Points, in no order, along strands that fork and pass close to each other.
Points whose rows are less than 86 apart are linked; no others are. Some points are linked to none.
(1006): [-35  47  20 -16  51  47  10  15 -27  -4  34 -17 -28  -4 -10  52   2  11
   7  -3]
(804): [ 45  46  30  37  14 -18  -5   6 -18 -14 -35   9 -41  11 -27  40  23 -23
  43  39]
(400): [  1   0  16 -22  20   7 -11  35 -11 -23 -51  35 -30  24 -19  24  27  50
 -25 -14]
(502): [ 56 -15 -19  -3 -26 -29  -5  14  11  44 -28  23 -34 -22  -1 -23  42 -25
  22   8]
(735): [-17   1  61 -14  26  16  17  29   2 -21  30  15  12  18  -5  19  20   1
  -5   7]
(500): [ 14 -40 -12 -27  45  27   1  12 -22  -3 -20  -2   8  -2  38 -15 -35  30
 -22 -62]
(69): [ 25 -58 -12 -26 -58 -29   5 -16   5   8 -16  -5   7  12  30   0  28 -24
   5   0]
(41): [-26 -24   0 -16   4  23  12  -7 -36  -3 -38  29  -7   7   7  44 -15  26
 -28 -32]
(535): [ 29 -14 -12 -43   0  19  14  -3  13 -25  20  -7  34   5 -15   3  -4  36
 -18  18]
(341): [ 13 -15 -31 -39   4  31   1  -3  -1 -17 -10   7  38  -2   6 -30  -5  50
 -26 -18]
(246): [ 30 -11 -40  36 -60 -13  15  31  40  20  -7 -10  -8 -19 -11 -37  11 -21
  29  38]
(64): [ 45   5 -28 -42  -6 -36   5  27 -14  57 -30  13 -35 -15   4 -38  40 -15
  27  36]
(846): [-31 -13 -18  85   6  -5   2   0 -13  24  31 -33  32   6 -28 -24 -10 -20
 -25 -26]
(524): [-22 -36  -3 -11 -24  40  49 -17 -20 -22  -9 -18  16  13 -11  22  20  -8
 -10  -1]
(517): [-13  43  18   8  10  13  43  19  -8  14  -5   4  -1  14  -5  32 -42   0
  59  44]
(419): [-15 -16  21 -21  21  23  19  31 -15 -10  14  29  12  16  -3   7  -3  43
   2  -7]
(548): [ 36   6 -18   0  -7   4  -8  -6  18   8 -18  55 -17  -2 -26  29  -1  13
  17   8]
(319): [-46  -2 -31  -6 -13  12 -15 -23  -9 -17 -21  33   3  15   5 -10 -34  42
  15 -41]
(209): [ 17 -11   5  19  -2   4  15  43   9  58   9  39   6 -13  -2  18 -30 -16
  41 -13]
(348): [ 59  31   3  -6 -12 -22 -11  10  26  18  27 -16  -1 -31  12 -51  37 -26
  21  53]
(356): [ -3  -8 -25  -5  11  27   5   0 -17 -32  -1 -67  35  22  20 -65 -15  23
 -17 -28]
(861): [ -5 -10 -26  61 -35   3  -6 -10 -19  22  20 -39  -8 -30  -8  47  31 -38
 -36  -5]
(779): [ -1  21  -2  37  -8  -4   5   7  18  38   8  43  -7  -7 -10  25 -47 -10
  58  -2]
(27): [-28   6  -9 -19  18  37   3  29 -26 -22 -51  16 -36   3  12   0  41  53
 -15 -21]
(459): [ 27  -4  25  -4  -4   0  19   6  18  14  56 -23  52   7 -11 -17 -31 -29
  17  15]
(501): [ 22  -9  -5   8 -68 -38  -5  11  25 -17  34 -27  18  18  15 -33  14  -5
  30  14]
(769): [-60 -10  27  15 -19  29  17  -7  -4 -21  31 -14  15  11   3 -25  30 -20
  29  -2]
(55): [ 43  64  22   2  26 -14 -12  19 -21 -12 -36   9 -39  25 -26  53  -7  11
  17  49]
(772): [  8   2  47 -28  14  -9  13  20  -8 -66 -26   7 -65  29 -44   0  58 -14
 -14 -12]
(381): [  3 -38 -17 -17  34  44  12   1 -27 -10  -5 -41  20  -6  38 -43 -13  15
 -23 -51]
(396): [ 71  17   8 -20  -3 -28 -13  10  20  -5   4   1 -26   1 -13 -45  54 -28
  17  34]
(150): [  6  57   1 -13  17  -5 -24  11  -6  -3   2  -5  -8   0  45 -12 -58  38
  68   5]
(676): [  1 -19 -33   1 -45  -4  -5  10  26   2  25  31   8  25 -34 -13 -31  34
  31 -18]
(760): [ 28  12 -76  -6 -45  -6 -24 -17  22  -9 -12   4  14   4   2  -7 -32  51
   5   2]
(777): [  0 -12  32 -18  -1  23  24   0  -1 -37 -29  12 -36  13 -21   5  63  -9
 -12  11]
(175): [-10 -25  -5  -6  54 -12 -12  24 -30  12 -10  21  14   7  40  13 -49  27
 -11 -53]
(930): [ -8 -15 -25 -19 -12  15   2  15  11  -6  36  18  27  28 -12 -38 -41  46
  24 -35]
(95): [-25 -11   9  45   0  -9 -28   4  23   0  22  13  34 -28  -1 -18  10 -18
 -38   2]
(5): [ -8  35   9   5 -14 -23 -20 -45  13 -21 -25  46 -14  26  -9  32  -7  13
  50   2]
(350): [ 31  53   1  -2  37 -18 -48  15 -10 -10 -37  29 -33  20   0  46 -18  37
  -5  14]
(697): [-21 -32  32  -4 -25  -4  25 -16 -16   6  22 -34  43  20  18 -32 -12 -40
  16 -11]
(941): [-37 -17  42   0  17 -10  -9 -14 -10  37  13 -13  24 -37  23  -8  -9 -40
 -47  -4]
(192): [-43 -22 -37   7 -13 -37 -21  -4  -6  25 -15 -16  -8 -29  12 -10  25 -16
 -60  18]
(309): [ 26  21 -52   4 -21   1 -15 -30  20   2 -21  26  -9  -9 -22  22 -16  32
  13   9]
(316): [  0  -2 -31  53 -46  -9  -5  13  36  28 -10   5 -25 -24  -7 -30 -13 -20
  39  18]
(569): [ -7  13   5   0  45 -18 -27  13 -26   6  -8   9  25  18  51  16 -64  33
  23 -35]
(994): [-34  -8 -13 -21  -3 -47 -26 -38  -8  18 -10 -21  10 -18  25   0  11 -30
 -48  30]
(576): [ -5 -16 -20 -19  17  14   0  31  -6   6  12  52  21  11   1  -5 -27  54
  14 -39]
(929): [-20  26 -39  10   9  17  12 -13 -17 -41  12 -77  41  16  16 -38 -15  39
 -36  -1]
(249): [-23  -2  32  29  20  -1 -22   2  32   3 -13  15 -38 -33 -20   8  38 -27
 -45   0]
(112): [-19  11 -15 -34  49  57  19 -22 -41  -1  19 -67   1 -10   2   1 -20   0
 -24  -8]
(93): [-18  11 -25  65 -28  -3   2 -24   5 -18  10 -36 -16 -22  -3  38  42 -33
 -31  22]
(879): [ -5   4  13   4  -2 -44 -50  -7  31  16  20  12  16 -34  20 -27  14 -22
 -39  21]
(51): [ 36  24  25  -1   5 -27 -35  -5  39  21  37   2  21 -32  10 -18  16 -26
  -9  41]
(573): [-22   7   1 -19  28  55   3  53 -39  -8 -22 -15 -37  -3  40  11  22  38
 -22 -30]
(833): [  8  23 -12  45  34  13  18  29  13  25 -24  38 -25 -26 -38  26 -15   5
   7  26]
(302): [-18  -5   8  -6 -19  27  15 -20   0 -43  -6 -13 -26   4  -7  10  75 -14
  13  20]
(631): [ 22  -6  12 -19   3  10  18 -17  14 -19  50  -7  49   5 -18   4 -20  -9
 -16  14]
(739): [ 49 -38   6 -46 -32 -32   6  -8  13  15 -16  -9  -2  -4  24 -10  39 -26
   1  26]
(310): [ -7  22   1  50 -13 -13   0  13  25  40 -18  32 -26 -32  -1 -17 -25 -26
  49  17]
(220): [-29 -18 -34  39 -29 -20 -15  -6 -38  42  -1 -41  -1 -24  21  11  17 -28
 -46   2]
(896): [  4 -14  -7  -3 -51   4   3   1  31 -18  30  18  23  26 -14 -25  16  10
  30   1]
(956): [  3  -3  35  -3  19 -33 -31   1  51 -15 -18   9 -39 -26  -8   2  36 -34
 -59   7]
(943): [ 35  34  27  10  -2 -25 -12 -27   2  -9 -27  36 -37  20  -6  44  11 -18
  50  20]
(920): [-18  -2  -1 -25  64  21   6  -4 -13 -24  33 -28  41  12 -12 -32 -34  23
 -22  -7]
(421): [ 11 -48 -24 -17 -20  11  35 -22  -2  10   6  -3  40  29 -31   4 -32  14
  -9 -18]
(692): [-32 -16  -5  51  -7 -30 -20  -6   0  18  21 -16  40  -2   4 -35 -12 -21
 -46 -12]
(329): [-41 -11 -30   3  14  -2 -26 -29 -19   1 -12   9   9  12  18 -21 -70  39
  20 -54]
(555): [-25 -30  -7 -22 -17  34  43 -12 -20 -12 -41  19 -19   4 -13  41  20   5
 -16 -14]
(571): [-30  26   7  -1  31  41   5 -10 -26  22  42 -17 -22  -7 -24  72 -20 -12
   0 -16]
(947): [ 50 -14  -9   9 -27   0  -5   6  34  22 -15  46 -22  -5 -20   0  34 -10
  21   3]
(561): [ 46 -11 -39   4 -72 -31   2   9  34   4   7 -14  -8   2  15 -23  32 -22
  31  22]
(157): [ -6  52 -11  -6   8   9  13   0  -7  -1   2  -3 -14   4   6  13 -67  17
  64  27]
(439): [-44  36 -30  42  24  11  10 -26 -21 -21  21 -68  32  22 -20 -19 -34  29
 -25  -5]
(267): [-46  15 -23  78  26  -4   6 -19  -7  -5  33 -41  25  33 -43 -24 -36  15
 -19 -17]
(530): [-19 -15  23  -8 -18 -23  -8 -28   0 -15   0 -33  19 -17  30 -10  29 -38
 -19  28]
(61): [-31   2  20  16  22  26  19 -22 -28  26  38 -30  -6 -25 -17  38  -5 -41
  -4 -10]
(730): [-28  47  16 -32  38  49   4  49 -30 -14  -2 -30 -42   2  15  37  22  32
  -1  -2]
(544): [-19  28  24  21   6  16  55  10  23  -8 -20   7  -4  -5  -5  -4 -34 -16
  58  49]
(928): [ 34 -24  12  -4  -4  12  43  24  12  40  37  12  23 -11 -18 -12 -17 -20
  19  -3]
(537): [-34 -18  16  31  15   9  -9  -3 -20  53  19 -22  -7 -38  -5  17  -2 -53
 -33 -13]
(271): [ 21  10  46 -36  19 -37 -23  -9  35  -1  -8  -5 -18 -26  12   6  20 -36
 -34  16]
(979): [ 61  10  44 -25   8 -30 -10  18  17 -15   9  23 -29   2 -20 -27  52 -17
   7   1]
(431): [ -3  23 -17  -5  13 -14 -36 -19  -5   0  10   7   1   0  36 -14 -79  38
  33 -27]
(532): [ 54   7  35 -14  -2 -24  -4  36   4 -41 -18  34 -50  30 -43   2  51   1
 -13 -24]
(597): [ 31 -20 -55 -18 -20   4 -21   0  13   0 -10   1  25   1  27 -37 -31  48
 -11 -35]
(289): [-43  16  -4   2  -8  -8 -27 -38   0 -21 -29  44 -10  21  14  23 -25  37
  35 -12]
(262): [-22 -19  56  14  49  -5   1 -22  -5  12  34 -12  42 -13   0  -6 -35 -44
 -29 -16]
(180): [ 42  -3  25 -68   3 -44  -5  -6   8  10  -4 -15 -17 -14  22   5  34 -32
 -24  37]
(694): [-16  10  71   8  28   3  -4  12  13 -24   3  11 -15  -9  -2  18  28 -24
 -20  10]
(284): [-10 -34 -28 -26   6  11  20 -31 -18  11 -30  23  28  14  -3  18 -38  18
 -26 -38]
(77): [-19   4  -2  35 -32  11  14 -28  -2 -34  13 -40   6   2   2  23  50 -24
   0  26]
(1020): [ 21  11  -3 -18  16  -4 -28   2   0  -4 -41  50 -24   7  -9  23   1  44
  -7 -12]
(133): [-11 -20  34 -40 -25 -17   9 -11 -11   9  13 -19  33   2  42 -28   9 -32
  -2   1]
(827): [ -2 -54  -2  -5 -50   1  35 -26  -3 -26  -9 -11  25  16   2   9  37 -21
  -6  -6]

A fork is a point with three links. Follow the links from the first point to the second and name the forks in between, in order.
(350); (561): (1020) (548)
(400); (569): (1020) (431)
(5); (730): (1020)
(846); (150): (431)
(535); (61): (548) (1020)

A fork is a point with three links, a tip a point with one. Leave the first point through the second and follow the links. Name the first fork or tip that comes.
(928); (459): (548)
(846); (267): (431)
(316); (246): (421)
(979); (532): (697)

Follow the links from the first point to the second, and from the first to the third. Name the last point that the two ways share.
(246); (730); (64): (548)
(928); (381); (544): (431)
(262); (329); (64): (1020)
(61); (928); (381): (1020)
(502); (157); (779): (548)
(772); (5); (517): (431)
